Each scene shows the same named points in several views. A view is turned or mirrored, and shifted as a whole, has a little noise and may leave points out.
In the rows, zero is written as 128.

Scene 1
View 1
j_162: [166 117  77  95 150 112  90 171 150 157 159 149 168 141 162 149 169  87
 140 111  84 105 109 157 176 116 111  91 176  90 103 165  81 115  57  65
 225 118 123 148 106]
j_348: [127 107 101 169 133 105 110 131 155 184 128 131 117 105 126 121 133 134
 133 143 113 163 154 115  97 120 144 108  92 131 163 156 162 108 147  90
 118 129 133 129 152]
j_422: [159 102  85 124 135 111  68 196 154 131 143  86 139 114 109 124 158  56
 140 131  64  96 106 149 143  86 128 114 166  80 138 160 133 129  71  63
 184 149  95  98 146]
j_216: [154 116  95 136 154 106 129 119 154 184 132 168 148 123 170 136 150 141
 148 123 127 154 144 135 130 147 124  86 125 137 136 167 108 102 116  88
 169 101 141 174 123]
j_652: [151 102  98 155 137 106  90 165 154 148 127  97 129 101 116 115 142  89
 146 141  90 127 131 135 110 106 139 111 132 111 157 160 149 122 112  81
 147 139 108 112 159]
j_582: [143 113  92 138 138 108 102 147 151 180 141 141 142 124 144 135 146 117
 132 130 102 142 136 131 131 117 132 100 126 116 134 157 126 113 108  80
 165 124 132 141 126]
j_254: [163 109  98 140 151 106 102 149 155 153 129 126 140 106 140 122 148 107
 152 132 103 131 131 136 122 126 129 100 135 121 146 169 126 116 106  85
 162 118 115 145 146]
j_141: [158 110  96 145 152 105 110 143 154 159 126 129 136 105 141 123 144 115
 154 133 109 139 138 135 117 131 131 100 129 124 151 165 129 113 116  85
 153 119 119 144 146]
j_157: [135 131  84 121 143 110 129 107 153 219 160 206 160 147 191 159 154 164
 128 114 129 166 148 129 151 147 123  79 117 133 108 154  92  89 111  89
 190  94 167 185  88]
j_15: [182 117  92 113 171 105 127 131 152 158 130 166 164 123 187 138 166 124
 168 111 122 127 127 151 152 160 108  78 155 133 125 178  75 104  88  83
 201  91 128 186 118]
j_181: [153 105  94 142 143 107  93 164 155 148 132 112 136 107 128 121 149  92
 145 135  91 125 130 137 123 111 134 106 136 110 147 164 137 120 100  78
 159 129 110 122 150]
j_497: [156 108  86 124 135 113  71 183 149 147 146 106 143 123 122 134 156  73
 138 129  75 108 114 144 144  93 128 108 158  88 131 161 126 121  75  67
 185 138 108 111 134]
j_444: [142 110  98 154 140 105 107 141 152 171 132 135 133 109 138 126 141 122
 141 137 111 148 140 127 114 122 136 104 116 126 149 162 139 111 122  86
 144 121 128 138 138]
j_581: [158  98 104 156 147 106  95 164 154 136 119  92 126  95 114 107 142  88
 153 145  93 123 128 139 108 110 136 113 131 116 166 168 147 124 114  81
 140 134  98 114 168]
j_679: [108 112  81 143 106 114  78 158 149 204 167 137 131 138 121 143 146 110
 102 135  80 152 138 126 134  83 145 114 113  94 128 142 158 108 107  69
 157 148 146  99 115]
j_239: [132 109  82 135 124 114  78 172 153 172 154 122 141 128 120 137 149  93
 120 137  80 131 126 135 138  90 138 111 136  93 134 154 141 118  95  69
 170 142 124 109 126]
j_913: [150 112  97 144 148 105 116 127 151 176 133 151 138 114 152 129 145 134
 146 130 119 153 142 129 120 137 132  95 117 134 142 164 124 107 124  88
 151 113 133 155 132]
j_237: [185  99 112 147 173 101 107 159 155 119 106  96 136  84 132 104 150  85
 177 136 107 115 124 145 109 136 123 102 149 128 165 180 124 123 106  89
 152 121  91 141 173]
j_76: [149 106  91 137 136 109  88 165 151 159 139 117 137 114 126 126 149  96
 139 136  87 126 127 135 125 109 132 109 134 106 143 160 136 122 100  78
 162 134 116 118 140]
View 2
j_237: [133  42 160 117 209 146  75 130 123  86 186 128  97 112 106 172 141 162
 160  91 205 143 107 139 138 126 139 147 165  95  79 109  93 142 107 177
 127 165  97 109 180]
j_254: [133  87 163 119 179 151  66 134 125  81 167 128  92 114  99 181 144 168
 146 116 176 138 116 135 162 113 139 140 159  96  97 122 119 128 122 147
 137 150 109 123 167]
j_497: [136  64 159 152 190 142  18 140 103  97 151  96 103  85 120 194 169 203
 148 130 197 124 134 138 185 108 156 116 147  85  96 132 109 124 115 120
 171 179 118 126 174]
j_348: [149 117 191 129 122 137  98 148 119  98 203 175  98 123 115 193 145 140
 151 136 136 134  94 140 109 104 128 146 152 103  84 140 124 136  98 135
 102 135 147 134 185]
j_913: [136 119 169 110 153 157  80 138 127  73 158 142  83 120  90 181 129 147
 140 128 145 143 117 130 160 108 133 144 159  99 109 131 139 124 131 143
 123 128 117 133 158]
j_679: [147 126 179 156 125 139  35 154 102 100 157 128 102  99 120 213 164 185
 138 165 143 115 130 137 171  91 146 113 135  87 110 150 139 115 113  85
 159 147 157 149 170]
j_652: [140  66 174 139 170 135  58 140 112 103 189 134 105 106 122 192 161 176
 158 122 182 130 111 142 141 114 142 132 152  93  79 129 102 137  98 137
 138 165 128 125 189]
j_422: [137  36 159 158 202 136  12 137 101 104 162  93 111  85 131 197 176 212
 152 121 214 121 134 142 178 111 160 110 145  82  87 126  92 127 101 120
 180 192 118 123 186]
j_141: [136  92 168 116 170 150  73 137 124  81 169 136  90 114 100 181 139 160
 148 121 166 140 114 134 153 116 137 143 159  95  97 125 121 128 119 149
 131 145 114 127 165]
j_581: [141  59 173 138 178 133  66 141 111 101 193 136 106 105 122 187 158 170
 161 116 187 131 109 140 133 117 141 138 151  94  77 126  97 140  96 148
 131 165 122 119 195]
j_181: [139  75 166 138 176 139  55 139 112  93 172 125  97 101 118 191 157 177
 153 126 183 132 119 138 158 114 144 132 150  92  90 128 111 130 111 138
 147 160 124 126 177]
j_15: [122 104 141  86 204 181  62 118 138  46 118 100  71 119  63 163 110 158
 136 104 183 147 137 124 204 119 139 148 174  97 126 117 144 114 162 169
 142 130  74 115 128]
j_162: [124  81 141 124 207 165   7 124 116  63 106  72  84  95  86 184 146 202
 134 121 200 130 156 131 235 108 155 113 155  86 128 123 136 103 151 128
 186 160  92 125 138]
j_157: [133 173 156  91 140 179  64 132 136  44 105 129  64 125  58 180 110 148
 123 143 124 138 137 122 211  96 126 136 162  97 144 138 186  98 169 125
 136 100 106 143 118]
j_582: [136 113 164 125 159 150  60 137 120  80 152 129  90 111  99 190 142 167
 141 134 158 132 125 132 174 103 139 130 156  92 108 135 135 119 126 128
 145 140 120 133 161]
View 3
j_162: [110  79 127 150 137  67 112 127 102  98 107  79 149 157 141 144 185 138
 137 125 121 196 110  52 105 148 186  99 131 135 153 151 160 167  82 156
 140 165 114 187 238]
j_216: [108  90 102 154 136  71  84 143 146 110 125 133 162 116 126 126 141 131
 117 130 124 121 119 101 120 168 150 101 159 186 157 162 171 147  87 103
 117 168 141 160 161]
j_237: [104 125  90 141 115  84 130 130 116  93 132  78 131 150 143 128 173 113
 118 129 135 119  86 109 122 179 130  94 185  84 121  91 137 134  87 103
  89 139 141 159 185]
j_497: [101  91 110 144 136  86 131 132 108  95 110  61 145 140 166 140 185 127
 145 149 120 176 116  75 103 145 162 117 142  92 147 117 123 152  98 136
 124 170 116 201 225]
j_582: [100  82 104 150 140  85 103 144 142 105 118 102 162 117 153 127 155 134
 129 148 123 137 128  99 111 155 151 120 147 144 160 145 143 146 100 112
 118 176 128 185 181]
j_913: [102  92  95 151 135  81  96 145 149 108 124 116 158 111 144 123 142 127
 126 145 126 116 122 111 117 167 140 115 162 159 152 147 154 140  97  97
 108 169 137 170 158]
j_15: [116  97 118 153 128  53  86 132 119 107 118 125 151 152 107 136 154 130
 113 106 126 145  95  74 123 178 172  73 157 188 144 161 193 163  68 129
 123 150 139 145 192]
j_652: [ 92 101  85 142 134  99 131 139 128  94 129  70 146 125 169 130 168 120
 135 157 129 127 117 111 108 155 133 122 165  83 143  99 114 134 104 101
  99 167 127 191 186]
j_157: [112  62 118 162 145  60  63 148 156 117 117 155 180 104 120 132 132 143
 121 131 118 140 137  87 116 160 171 106 131 242 179 206 191 160  89 113
 138 185 134 168 159]
j_141: [ 99 100  95 148 133  85 107 142 136 101 128 102 152 120 146 125 155 126
 126 146 130 121 115 110 114 166 139 109 163 130 147 127 143 139  98 100
 102 167 136 170 172]
j_181: [ 99  95 102 145 131  87 123 135 121  96 116  76 147 136 156 134 173 125
 135 144 124 149 114  92 109 155 149 113 157 102 145 117 131 143  96 119
 114 164 122 187 203]
j_348: [ 93  91  73 149 141 103 104 154 165 106 133 109 163  87 167 119 138 125
 127 173 129  94 138 139 114 155 120 138 167 132 160 127 120 127 116  73
  93 182 138 190 138]
j_444: [ 96  91  89 146 134  93 106 146 146 105 124 105 159 108 157 125 150 126
 131 156 130 118 126 115 113 160 139 122 159 133 153 134 134 136 105  95
 106 173 134 182 163]
j_422: [ 95  94 108 138 133  89 143 128 101  84 110  41 138 153 170 142 199 126
 148 151 122 184 111  73 101 138 161 119 145  59 142 101 112 150 101 140
 121 166 112 205 238]
j_76: [ 98  86 100 144 136  91 116 140 134  98 118  83 157 117 162 133 166 128
 136 157 122 145 127  98 108 147 147 128 148 117 154 131 126 145 104 114
 118 177 123 195 191]
j_239: [ 94  76 106 142 145  92 119 141 129  97 112  75 158 118 172 135 174 132
 147 161 122 163 133  90 100 139 157 131 137 110 165 132 117 142 109 122
 121 184 113 210 202]
View 4
j_652: [136 154 151  97 124 147 134 119 125 121  70 120  89 154 143 142  94 115
 123 155 172 120 119  93 115 100 166 136 173 131  72 116 104 141  97 112
  93 131 178 146 129]
j_237: [123 138 155 104  89 134 139 118  96 127  71 117  72 160 135 114  97 125
 128 148 144 122 135  81 118  85 160 146 192 159  45 143 108 130  88 101
 100 151 155 140 150]
j_444: [137 141 141  94 118 130 125 156 127 125  73 113 119 141 149 138 111 138
 135 148 166 119 119  98 125 101 168 170 160 104  84  87 107 150  81 114
  89 144 174 137 167]
j_15: [135 140 128 124  53  95  97 174  41 138  80  94 142 133 149 108 132 144
 168 124 138 136 139  78 133  56 178 195 153 148  55 110 109 182  72 103
  91 202 169 113 194]
j_141: [132 139 140 101 105 128 124 147 109 128  73 110 113 146 146 131 109 135
 134 146 158 124 123  92 126  94 166 169 166 123  73 101 108 148  80 109
  93 149 172 135 171]
j_239: [150 170 142 106 133 143 101 136 111 123  73 114 126 139 154 163 111 105
 132 149 196 126 112  86 111  86 182 136 144 121  96  95  95 177 102 128
  81 141 198 139 118]
j_497: [149 176 147 120 112 140  97 121  83 127  76 114 108 145 150 156 104  88
 134 143 187 130 122  77 105  67 186 125 147 156  73 124  95 180 110 122
  80 151 195 135 105]
j_582: [147 154 133 101 119 131 108 160 112 123  75 106 142 135 156 148 118 128
 142 144 181 125 115  95 124  92 178 165 143 109  91  80 101 176  89 118
  85 153 191 134 154]
j_679: [158 170 135  97 151 143 101 152 137 121  73 115 149 131 161 174 114 113
 131 154 210 120 103  99 117  99 186 148 128  93 110  62  96 180 102 136
  76 134 212 140 125]
j_76: [145 160 138 104 122 137 111 141 111 121  73 111 120 140 151 149 107 116
 132 150 183 123 119  93 116  90 179 147 151 122  86  96  98 166  94 121
  84 146 190 138 139]
j_181: [139 153 147 103 116 138 119 128 110 126  72 113 103 147 148 141 103 115
 130 151 170 125 121  84 116  89 173 143 163 136  73 112 102 155  95 116
  89 143 180 139 136]
j_162: [150 175 128 139  79 114  67 148  35 135  82  95 147 131 156 144 126  94
 163 126 181 142 134  64 116  43 196 152 128 167  70 120  93 213 104 119
  75 192 199 115 129]
j_157: [149 141 115 106  87  92  82 212  78 131  81  89 194 113 167 134 146 161
 170 126 162 133 123  97 144  79 185 228 122  86  96  45 107 198  66 118
  81 194 188 116 217]
j_254: [136 144 144 106 103 129 122 143  99 128  76 110 108 145 147 129 111 130
 136 146 156 122 127  88 119  87 170 163 169 134  68 111 109 154  88 110
  91 156 176 137 160]
j_581: [133 148 155  97 118 150 136 117 121 122  69 120  78 156 140 138  94 116
 118 156 167 117 122  91 115 102 163 134 181 137  66 124 104 132  93 108
  96 134 173 148 133]
j_216: [135 132 132 105  88 109 110 178  91 131  76  98 149 133 152 122 128 155
 155 138 149 124 126  96 138  84 169 201 151 105  78  79 112 165  70 109
  92 173 173 125 202]

Which points are out of place in each view (at most two, in the order of its rows)? Write - if all are in place.
view 1 => j_76
view 2 => j_348
view 3 => j_162, j_181
view 4 => j_582

Scene 2
View 1
j_870: [168  84  99  94 129 161 107 101 150  81 100 155 143 117 105 175 145 140
 142 191  91 165 151 141  85 122  78 126  92 129  70 162 135  89 133 146
  83 148 117  79 206]
j_995: [157 104 126 110 137 142 133  96 151  85 129 163 131 141 122 158 117 136
 135 176  98 161 155 104 108 129 104 144 105 145  93 140 130 139 114 101
 117 141 136  88 167]
j_946: [157  96  97 102 138 139 114 112 146  91 109 146 130 148 129 168 122 121
 133 178 106 145 172 113 104 122  82 126 117 140  91 158 143 124 111 123
 109 150 121  92 185]
j_930: [154  99  96 106 142 132 115 115 145  88 110 146 127 159 130 166 117 115
 132 173 111 143 178 105 109 126  85 126 122 143  96 158 139 135 105 116
 121 153 126  95 177]
j_899: [145 103 113 111 137 135 127 117 138  95 126 151 120 165 144 161 102 106
 126 168 120 131 173  90 128 121  98 131 123 146 103 152 145 158  93  98
 131 150 133 101 156]
j_478: [163  97  78 101 147 125 105 110 152  91  97 141 137 152 115 165 133 122
 141 174  98 151 189 124  82 131  74 121 127 134  91 161 135 116 120 128
 103 149 115  86 200]
j_494: [151  81 128  95 113 192 124 112 134  89 118 164 130 113 134 181 120 132
 129 193 105 151 118 120 122 107  93 126  77 138  68 163 155 101 118 134
  96 153 135  90 182]
j_88: [153 137  91 126 168  67 129 105 158  92 127 140 125 209 129 137 101 106
 136 146 107 140 231  78 108 148  96 146 165 153 139 129 118 198  89  62
 156 140 125  98 149]
j_790: [165 119 105 112 157 107 129  81 166  79 119 158 141 155  97 149 134 144
 147 173  82 177 186 113  82 148  96 149 125 144 105 128 108 143 123  95
 115 131 128  81 176]
j_8: [171 117  89 109 157 103 118  91 164  80 108 150 141 159  97 154 136 133
 149 173  85 169 200 120  72 146  83 141 131 138 106 138 115 132 125 108
 112 138 119  80 189]
j_824: [145  89 131 103 121 172 131 110 137  92 132 164 127 132 139 167 108 125
 124 182 112 150 130 101 131 115 104 135  91 143  82 151 147 128 104 112
 114 150 138  92 166]
j_399: [164 102  82 100 145 126 105 108 153  88  95 145 138 149 113 169 137 126
 141 176  97 154 188 126  83 131  73 124 122 135  94 162 136 115 120 131
 102 147 114  86 200]
j_432: [152  99  92 107 138 131 113 117 146  93 109 145 127 158 130 166 119 112
 130 173 112 141 182 107 104 124  83 126 124 139  98 161 145 136 105 119
 117 153 121  93 182]
j_713: [180 118 124 109 153 117 137  60 178  66 122 177 155 123  71 147 147 174
 157 188  60 208 168 133  63 155 104 166 100 140  93 115  94 120 147 100
  94 120 129  64 182]
j_700: [154  90  62  99 142 127  90 134 139  97  82 128 126 165 136 177 132  96
 129 171 116 123 201 123  99 118  57 106 137 133  97 181 155 116 107 144
 111 162 104  97 205]
View 2
j_790: [130 140 128 133 162 157 109  98 122 172 124 155 136  78 122 146 112 108
  98 119 155 106  94 135 115 142 127 115  85 105 150  74 136 147 141  90
 125 137  66 130 141]
j_88: [115 174  87  72 140 167 107  58 152 188 151 175 115  69 133 150 115  80
  96  57 116  98 104 132  87 165 102 109  94  67 118  43 140 178 164  66
 110 122  27 131 183]
j_478: [122 159 131 124 155 126 118 105 117 172 115 136 124 133 106 153 104 108
 108 119 135 118 114 145 163 160 130 103  66  99 145  70 117 151 135  91
 128  94  98 133 154]
j_8: [123 154 130 130 157 149 112 101 119 175 124 142 123  96 114 145 116 108
 106 119 143 109  90 146 128 148 128 111  65  94 146  70 135 146 134  94
 129 124  75 136 151]
j_824: [136 129 117 109 155 116 126  89 131 164 120 161 166 129 129 165  83  93
  87 116 146 128 168 112 155 170 124 109 138 123 155  67  81 177 155  73
 112  89  86 119 124]
j_995: [136 128 126 126 160 134 118  90 123 169 124 160 160 104 131 153  94 102
  89 123 157 117 134 119 133 153 128 112 120 123 157  71 103 164 151  80
 118 111  74 124 124]
j_494: [141 120 142 136 163 105 129 111 115 156 104 145 170 153 122 168  77 104
  88 149 162 136 168 114 183 165 139 107 130 140 171  77  72 163 142  87
 122  81 115 118 104]
j_930: [127 150 121 108 152 125 122  94 129 175 123 148 135 126 121 157  96  97
  98 105 134 120 136 132 155 167 125 105  97 104 145  65 100 168 150  82
 120  89  87 126 151]
j_899: [132 145 108  93 148 129 120  78 140 174 129 162 147 116 131 164  90  86
  87  91 132 119 155 118 141 172 116 107 123 104 141  52  93 181 160  69
 111  89  69 120 146]
j_700: [113 180 122  98 143 112 127  97 127 176 120 125 108 161 101 160  98 104
 112  98 114 125 130 146 189 178 127  97  60  85 134  61 100 163 139  89
 124  63 113 128 171]
j_399: [124 158 129 119 153 129 120 100 119 173 118 139 127 125 111 155 101 106
 106 115 134 117 117 139 158 160 130 105  75 102 147  68 111 156 138  91
 125  97  94 128 150]
j_870: [131 138 152 150 163 118 125 122 104 161 102 128 144 145 107 152  97 119
 102 154 160 127 122 135 180 155 142 104  76 130 166  86 100 141 128 101
 132  96 122 129 120]
j_946: [126 149 124 116 153 123 122  99 126 171 121 144 137 133 116 160  96 102
 101 117 138 123 134 132 160 164 129 105  92 107 149  68 101 162 144  87
 123  89  95 127 143]
j_432: [122 154 120 106 150 127 123  91 129 174 119 148 130 134 117 156  97 100
 101 106 131 123 134 131 157 168 125 107  93  99 144  62 102 168 147  80
 119  88  89 125 150]
View 3
j_824: [ 90 115 152 156 128  93 102 187 139 104 157 164 128 130 116 152 104 129
  90 142 169 153 187 144 147 160  85 183 123 111  92 124 143 116 145 115
 101 126 128  88 150]
j_713: [156  93 198 133 136 127  67 119 123 110 121 160 118  94  64 197  93  74
  84 158 155 128 112 146 165 126 112 105  88  87 133 147 119 138  89 145
 158 125 109  91 155]
j_870: [132 110 174 123 137 113  93 150 136 121 125 157 125 105 104 197 109 138
 109 138 160 144 173 158 156 115  93 145 145  93 108 128 104 144 110 132
 146 138 146  92  98]
j_88: [102  96 162 139 103  97  76 137 136  47 142 126  74 140 133 134 126  85
  54 114 157 102 100 156  97 213 131 191  80 106 125 174 186 157 133 141
  50 139 108  66 202]
j_494: [101 118 155 146 136 103 105 188 138 126 147 176 142 115 104 174 101 142
 106 145 167 165 207 147 163 126  73 167 143 107  90 108 116 114 134 115
 132 127 139  99 114]
j_995: [110 104 166 148 127 106  89 164 131  99 145 161 119 120  97 163 101 104
  83 146 165 143 155 146 146 156  98 159 105 106 106 137 143 125 126 127
 111 124 117  91 159]
j_946: [110 112 160 130 125 100  94 159 139  97 137 147 107 121 121 171 120 134
  95 126 158 136 165 159 132 155  97 175 134 100 105 139 134 144 129 125
 106 138 136  83 127]
j_8: [135 101 178 119 125 115  77 126 135  88 125 141  97 116 109 182 118 102
  83 127 156 116 119 158 129 150 119 148 108  93 128 155 133 160 107 143
 115 144 126  77 144]
j_432: [106 110 157 131 121  99  97 158 141  91 137 147 105 127 129 164 121 134
  87 123 159 132 163 159 123 162 103 181 130 102 105 144 140 149 132 131
  97 143 133  80 132]
j_930: [105 114 159 127 124  96  98 162 141  96 139 142 105 125 130 170 121 138
  96 119 161 135 170 160 126 155  98 183 136 104 104 140 133 147 131 126
  98 142 138  83 124]
j_700: [102 117 151 111 118  94 107 156 154  87 133 132  90 131 159 171 135 171
 101 100 157 131 182 175 107 159 101 207 164 102 101 145 133 170 136 128
  88 156 160  73  96]
j_790: [131  95 181 130 122 115  75 129 129  92 132 147 102 114  93 174 107  89
  76 140 153 123 114 151 138 154 114 141  94  96 125 151 140 148 108 141
 120 133 114  82 162]
j_478: [123 107 167 117 124 109  90 141 140  94 124 141  99 118 122 183 123 136
  95 121 154 126 152 164 125 146 107 166 136  96 116 146 127 162 117 139
 113 147 141  79 115]
j_399: [126 107 169 115 123 110  88 142 140  96 123 144 103 116 121 186 123 133
  96 122 156 127 149 167 130 142 108 162 137  92 114 146 124 161 119 136
 117 146 141  83 116]
View 4
j_700: [130 168  99 125  90 134 151 157 139 141  91 158 137 137 123 176 107 124
 155 102 148 142 103  95  88 167 130 120 158 186 150 137 155 127  91 150
 151 132  84 107 146]
j_713: [ 98 116 148 130 106 152 135 138 113 128 147  83 149 187 106 148 111 133
 184 109 212  84  98 194 128 174 119 124 116 153 131  65 147 129 137 120
  96 202 160 152 120]
j_790: [118 128 128 127 101 137 133 140 111 135 125 115 142 157 114 172 112 127
 183 109 196 117  88 163 128 161 125 139 129 165 150  82 153 116 120 102
 125 179 147 135 119]
j_494: [111 159  95 165  79 113 159 115 164 117 111 102 125 173 119 128 120 158
 190 126 154 127 115  79 135 150 105  95 110 135 109 104 164 169 123 173
 100 134 101 117 114]
j_8: [119 136 129 120 103 143 136 151 115 139 119 124 145 152 114 176 109 122
 171 104 187 115  91 157 112 169 128 133 139 174 151  97 149 111 115 112
 133 174 131 133 130]
j_946: [125 155 107 142  89 122 146 140 138 133 105 130 135 148 120 165 112 139
 179 114 168 137 100 106 118 157 120 122 134 164 141 111 156 133 104 137
 131 143 107 117 125]
j_432: [130 154 102 136  87 118 144 141 134 134 100 137 132 142 121 173 110 131
 177 113 166 143  96 107 116 153 127 128 140 168 145 113 156 126 102 129
 140 144 112 112 126]
j_930: [128 151 104 136  88 118 141 138 134 132 100 133 132 144 121 170 110 133
 181 116 164 147  93 105 120 150 124 128 132 166 144 111 160 130 105 128
 134 142 113 114 123]
j_399: [117 147 116 124  96 144 150 148 131 134 111 132 141 155 117 163 109 126
 165 107 169 119 105 128 101 169 127 115 145 174 139 113 154 128 109 142
 133 154 106 123 138]
j_995: [121 137 110 147  89 111 138 124 130 126 114 106 132 155 121 160 116 144
 196 122 181 134  97 123 144 146 115 129 112 148 138  86 161 133 121 119
 114 155 138 123 109]
j_870: [100 150 118 138  92 147 159 139 150 128 123 110 143 182 113 133 114 142
 170 108 163 104 119 121 102 175 116  95 130 155 116 108 155 155 121 173
 111 155 102 131 135]
j_88: [157 135 109 121  96 100 111 145  90 150  92 148 134 101 122 222 108 115
 191 116 195 168  61 141 137 131 137 180 137 180 191  92 157  76  93  47
 164 164 154 115 114]
j_824: [130 155  90 161  78  96 143 116 150 124  99 115 125 146 125 158 119 153
 203 126 162 152 100  83 148 134 112 125 111 140 132  99 167 143 111 132
 117 134 119 108 108]
j_899: [138 152  91 150  83  95 134 125 129 134  90 132 122 130 129 176 115 142
 194 126 167 166  88  92 143 135 120 143 122 156 152 103 167 124 102 108
 137 136 122 105 114]
j_478: [118 151 115 126  95 142 147 150 130 137 108 133 138 152 118 167 110 128
 166 102 169 125 103 125  99 169 126 118 145 174 145 114 154 130 103 142
 136 153 107 123 138]
View 5
j_494: [107 156 142 114 136  68 158  57  99 160 143 111 115 158 135 156 205 100
 143 113 133 119 137 154 120 154 134 124 119  94 116 133 176 131 119 131
 117 150 104 110  96]
j_930: [100 111 180 115 114 102 134  57 127 143 133 142 143 155 170 113 173 116
 127 101 104 120 130 154 124 138 131 109  96 132 129 124 147 142 140 118
 127 130 109 131  88]
j_8: [126  85 200  99 100 121 133  63 157 132 139 136 143 169 193  99 138 123
 107  92 134 123 113 157 124 119 140 110  68 145 103 123 129 146 132 135
 136 122  95 166  82]
j_432: [100 110 181 113 117 102 137  54 127 140 139 146 145 163 174 113 176 115
 128  94 107 117 129 157 121 136 129 112  93 133 127 123 148 139 139 117
 125 133 109 133  83]
j_700: [107  96 191 120 125 100 136  55 125 150 163 173 149 175 207 108 193 108
 156  63  94 100 129 170 112 136 107 116  96 141 120 146 129 128 134 115
 134 150 128 139  66]
j_995: [103 129 169 105 114  98 140  59 127 140 124 110 129 146 144 125 161 117
 106 123 131 132 126 144 130 138 149 114  92 121 125 110 165 148 134 129
 119 125  86 132 102]
j_946: [108 113 176 113 119  98 140  61 125 143 142 137 139 160 169 122 175 111
 133  99 115 118 129 157 124 139 130 114  97 127 121 130 150 137 134 123
 126 136 107 131  83]
j_899: [ 76 118 175 127 112 101 125  55 124 135 119 142 148 142 153 110 172 121
 120 115  87 126 135 144 128 141 137  99  98 135 155 110 156 147 152 103
 120 121 107 122  87]
j_870: [147 130 162  92 129  89 161  65 125 151 162 107 112 177 166 146 177 101
 134  91 169 117 117 160 116 140 135 135  90 104  73 140 155 134 105 154
 126 149  94 144  91]
j_713: [150 115 180  72 102 114 152  71 158 130 134  74 114 163 155 128 120 120
  82 121 199 140 100 144 128 121 164 126  60 120  73 108 153 152 109 165
 128 120  64 168 110]
j_88: [ 70  69 216 122  82 144 104  57 163 111 105 154 170 136 177  65 123 143
  84 114  77 137 123 136 135 116 145  83  68 172 162  92 129 160 171  99
 132  95  97 153  84]

Which points are out of place in each view (at most two, in the order of its rows)? Write - if all are in place.
view 1 => j_824
view 2 => j_399
view 3 => j_930, j_700
view 4 => -
view 5 => j_8, j_870
